A landscape with many peaks, sampled at points; each row gives a point and its height.
A climber steps from a point to the highest of its 5 nearest points, and stops where none of them is higher. Distance is the straight distance between rows; heights are no part of it.
fim (h 416): [  0  -7   0   6 -22  14   6  -1  -2   3 -12  11  -6  -2  -4  -4 -11  -6
 -14  -1   3]
lor (h 667): [  6  12   5  -4  12  14   8  -6  -8  -1   0   6  16   8  12 -14   6  10
   3 -25  -9]
Nosu (h 229): [  8   4   2  -2  10   8   1  -3  -2  -3   2   0   6   0   9  -7   5   4
   4 -12  -2]
kad (h 324): [ -9  15   8  -9  28 -13  10  -1   1  -3  -1   4  22  23  15 -11  25   8
  17 -17 -20]
Mugit (h 325): [  4  11   1   3  -1  19   3  -7 -15   5   0   7   0  10   1  -6  -8  -2
  -9 -25   7]
Guk (h 392): [  4   3   8  -7  16  13   9   3   5  -5  -1   1  19   7  17 -15  13  15
   9 -14 -18]
tuliz (h 241): [  9  -9   2  -5   2  12   1   5  13  -7  -5  -2  10  -6  15  -8  10  16
   7   3 -16]
tos (h 16): [ 11 -15   1 -11  -7  25   6  14  14   1 -13  -1  14  -3  23  -9   8  31
   2   6 -25]
Naku (h 516): [  5  14   3  -2  11  12   4  -7 -12   1   5   4  10   9   9 -12   2   7
   2 -26  -1]
Ledo (h 319): [  3  -2   2 -10  21 -11  -1   2  11  -9   7  -8  14   0  11  -3  21   9
  17   8 -13]
mobe (h 550): [  5 -16   1 -10  13  -2  -7   8  21 -10   0 -12   9 -11  11  -1  13  17
  15  23 -19]
Dumi (h 172): [  7  -9   5  -7   7  18   7   8  13  -6  -7  -3  17   1  22 -13  14  25
   7   0 -24]
Ganu (h 250): [ -6  11  -1  11  -4   7  -1  -8 -15   9   7   5 -11  13 -11   7 -14 -11
 -12 -22  17]
lesi (h 279): [ -2   9   1  11 -13  19   6  -8 -17  10  -1  11  -7  17  -9  -3 -20  -8
 -21 -24  10]
Mugeb (h 452): [ -6   3  -6   4   5 -20 -10  -7  -9   2  11  -9 -14  -2 -15  18  -3 -17
   1   8  22]
kotuz (h 461): [-12  -1   0  17 -20  -5   5  -2  -7   6   6   6 -15   4 -22   8 -21 -19
 -19   2  15]
delol (h 504): [ -1  -3  -2   5  -4  -2  -3  -6  -2   0   2   0 -11  -4  -9   8  -6 -10
  -4  -1  12]
sigi (h 549): [ -2 -12  -3   1 -11  -2  -4  -2   8  -3  -5   0 -10 -12  -7   6  -7  -8
  -1  17   4]
lunab (h 517): [  7 -13   2 -10  11   2  -3   8  18  -9  -1  -9  12 -10  14  -4  12  19
  12  16 -21]
lafol (h 743): [  1  -7  -2   2 -13   8  -1  -1   2  -2  -6   3  -6  -8  -5   1  -6  -4
  -5   4   5]
gofud (h 255): [ 7 -6 -1 -2  0  6 -2 -1  5 -4 -4 -2 -1 -9  5 -2  2  2  3  3 -3]
sopab (h 171): [-15  18  -6  10   3 -20  -9  -6 -20  15  18 -10 -17  14 -19  26 -13 -19
  -6  -8  29]
vofu (h 179): [  8 -20   0 -11 -13  17  -4  18  20  -1 -20  -3   4 -12  14  -3   4  25
   2  22 -20]
mamo (h 383): [ 10   1   2  -2  -6  27   8  -3  -8   2  -9   8   5   5   8 -13  -4   7
 -10 -20  -1]
fepep (h 234): [  6   5  -1   1   0  14   2  -7  -8   1  -1   5   1   4   1  -4  -4   0
  -4 -17   5]
Nom (h 686): [ -3  24   0  -6  22 -23  -7  -3 -15   4  13  -6   9  10   4   2  11  -5
  11 -16   7]
duduk (h 539): [-11  -8   0  16 -30 -10   7   4   0   4   1  10 -14  -6 -21   4 -21 -17
 -19  16   8]
nepa (h 414): [  3  -3  -3  -6  15 -14  -9  -2   6  -8   7 -10  -2 -11   1   6  11  -2
  13  13   2]
Fupam (h 417): [  2 -14  -2  -3 -25  11   1   8  10   0 -19   8  -6 -11   0  -2  -7   5
  -9  15  -6]
Seb (h 489): [ -9  -7  -4   8  -4 -20  -6  -4  -3   0   6  -4 -19 -10 -23  17  -8 -19
  -3  22  16]
dimim (h 356): [ -2  14   7  -8  24  -5   8  -2  -3  -3   4   2  19  14  15 -13  20   8
  13 -17 -14]
tunoz (h 501): [  2 -14   2 -12  23 -13  -5   8  23 -12   4 -14  12  -7  13  -1  21  16
  16  26 -22]
luto (h 710): [  3   9  -3  -2  11  -5  -4  -5  -7   0   8  -1  -1   1  -1   4   2  -6
   5 -12   9]
bofe (h 226): [ -8  13   7 -13  31 -28   4   3   0  -3   3  -5  20  18  12  -6  28   1
  21  -5 -13]
samem (h 702): [  7 -11  -1  -3 -21  19   3   5   6   2 -18   8  -2  -6   3  -4  -4   7
  -7   6  -5]
nedeb (h 236): [  6  -4   1   0 -18  23   8  -1  -6   3 -13  10  -3   3   2  -9  -7   2
 -14 -10   1]
gud (h 674): [  1  16  -1  -1  12  -2  -3  -6 -13   2   8  -1   2   6   2   0   1  -3
   2 -21   8]
Mufo (h 462): [ -5   0   0  12 -20   9   6  -5  -9   7  -4  13  -9   8 -10  -1 -18 -12
 -18  -8  10]
Peb (h 314): [ 7 -2  0 -1 -1 12  0 -2  0 -3 -3  2  1 -2  3 -4 -1  0 -2 -7  2]
vukom (h 381): [  6  -7  -1  -9  14 -12  -7   1  13 -11   4 -12   3 -12   6   1  14   6
  16  16  -6]
muk (h 159): [ 10 -12   0  -8 -11  23   5   6   9   0 -16   2   5  -6  15 -10   4  19
   0   4 -14]
luv (h 328): [ -3  25  -5   2  16 -21 -10  -4 -20  11  13  -8   0   9  -4  12   3  -9
   5 -17  17]
Kikur (h 456): [  4 -14  -1  -3 -14   8  -3   4  10  -3 -14   0  -6 -13  -1   0  -4   3
  -1  15  -4]
tef (h 357): [ 6  0  1 -8 16 -9 -3  0  8 -8  6 -8  6 -6  6 -1 13  4 13  6 -6]
sar (h 336): [ -6  16  -5   6   7 -10  -8  -8 -19  10  13  -4  -7   9 -11  14  -7 -12
   1 -17  21]
Kot (h 505): [ -3  -7  -4   6  -5 -13  -7  -4   2  -2   3  -4 -16 -11 -15  13  -6 -13
   0  18  12]
Fesu (h 677): [ -7  -5   0  12 -30   3  11   3  -2   6  -6  13 -11   3 -14  -2 -18 -13
 -22   2   8]
dopoz (h 503): [  0  -8  -4  -1   0 -11  -8  -4   4  -5   3  -6 -12 -12 -10  10   0  -9
   4  14   9]
ruv (h 238): [  0   0   8  -9  23  -5   6   5  12  -9   4  -3  22   8  17 -10  23  14
  17   0 -23]
sego (h 412): [ -5   0  -2  10  -7   3   1  -6  -7   2   2   4 -10   1 -11   4 -11 -13
  -7  -6  13]
vesin (h 431): [  1  14  -1  -5  19 -19  -5  -2  -7   1  12  -8   5   4   1   4  10  -5
  11  -9   8]
gezel (h 333): [  2   3   2 -11  24 -20  -3   2   8  -9   9 -12  10  -1   9   0  19   4
  19   8  -7]
Vufa (h 346): [  0  19   3  -5  24 -13   0  -1  -9   1   8  -1  13  12   8  -5  15   1
  12 -19  -3]
fipe (h 506): [ -6 -11  -1   8 -19  -9  -1   2   6  -2  -6   3 -12 -13 -16   6 -12 -12
  -7  23   5]
rileb (h 698): [  7 -21   0  -9   7   5  -6  15  24  -8  -6 -11  12 -10  17  -3  12  26
  12  25 -26]
mikan (h 404): [  4 -14  -2  -4  -2  -1  -7   3  10  -6  -6  -4  -4 -16  -1   3   2   3
   6  19  -4]
Vad (h 490): [ -8  -6   0  13 -18  -6   2  -2  -2   0   0   7 -15  -5 -20   8 -16 -17
 -13  11  10]
lese (h 318): [  4 -18  -2  -6 -20  10  -5  11  16  -2 -22   4  -4 -13   4   1  -4  12
  -1  23 -10]
Dugod (h 290): [-14  14  -5  14  -2  -6  -5  -9 -18  13  14  -3 -16  14 -19  17 -18 -16
 -11 -14  23]
petes (h 500): [  8   4   5  -4   8  24  12  -3  -4   0  -3   6  17  10  18 -19   7  15
   0 -22 -13]
nep (h 753): [  9  -1   2  -3  -5  22   5  -1   0   0  -7   3   7   0  10 -10   0   9
  -3 -12  -4]
puz (h 458): [ -4  -9   0   6 -39   3   7  12   2   6 -16  15  -8  -5 -12  -4 -16  -5
 -20  13  -2]
Furit (h 180): [-15  15  -1  17  -9   3   0 -10 -19  14  10   6 -14  21 -18  10 -23 -15
 -18 -19  20]
buril (h 146): [-13  10   1  21 -19  10   8  -6 -16  14   7  10 -12  21 -19   2 -26 -15
 -26 -18  16]
monal (h 483): [ 1  1 -2 -2  4 -8 -6 -5 -2 -4  6 -6 -7 -7 -6  8  1 -8  5  4 10]
Zutaf (h 435): [ -5  10  -4   5   8 -11  -8  -9 -12   5  10  -5  -9   3 -10  13  -4 -12
   1  -7  19]
sape (h 350): [  7 -15  -1  -8  -5  10  -6   9  15  -6 -12  -4   3 -15  10  -2   4  15
   6  17 -13]
lif (h 491): [ -3 -11  -4  -1  -2 -14  -9  -5   7  -6   1  -7 -13 -16 -10  13  -2 -11
   3  26   8]
tif (h 477): [  0  11   7  -6  23   6  12  -3  -3  -2   1   7  22  14  18 -17  13  12
   8 -23 -18]
Roru (h 546): [-10  -1   3  20 -35  -2  14   6  -5   9   1  15 -11   8 -21  -3 -25 -15
 -29   3   7]
Nesa (h 471): [  4 -17  -2  -9   3  -1  -9   6  18  -9  -5  -9   0 -16   8   1   6  12
  11  23 -13]
kotok (h 258): [ 3  8  3 -8 20 -7  0 -1  1 -4  6 -3 12  1  9 -4 15  3 13 -6 -4]
puleg (h 401): [ -6  -7   0   7 -45  -7  11  18   3   6 -11  17  -8  -9 -16  -7 -18  -5
 -24  21  -4]
daman (h 302): [  0  13   1  -9  26 -24  -3  -1  -3  -3  10  -8  11   5   8  -1  19  -1
  17  -1  -2]
nunop (h 411): [ -7   4  -3   9  -2 -10  -5  -7  -8   4   8  -3 -16   3 -17  16 -10 -16
  -4  -1  20]
Nini (h 440): [ 5  4 -2 -2 11 -2 -3 -4  3 -4  5 -4  3 -4  3  0  6 -1  9 -4  2]
sobo (h 385): [  7  -8   1  -6  10   3  -3   4  14  -9   0  -6   7  -8  13  -4  10  11
  11   9 -12]
Zofe (h 75): [-16  28 -11  11   4 -22 -13  -7 -27  22  18 -12 -13  20 -16  26 -13 -13
  -4 -17  28]
Sulet (h 545): [ -7 -10  -1  11 -30  -5   6   5   1   2  -7  10 -12  -7 -18   0 -16 -12
 -16  16   5]
Dubo (h 280): [  8  -2   3  -4   5  18   6   2   3  -2  -5   2  11   1  15 -14   7  14
   3  -8 -10]

Call two points neighbours if one is among the 5 nearest of the other. Go from one point of each pair to the other, from neighbour to neighbour, staying as high as possible. Name the lowest point that can't be avoided.
lor / lafol: monal
samem / lafol: Kikur
rileb / lor: mikan
luto / lor: Naku
lafol / Fesu: fipe
Nom / luto: gud
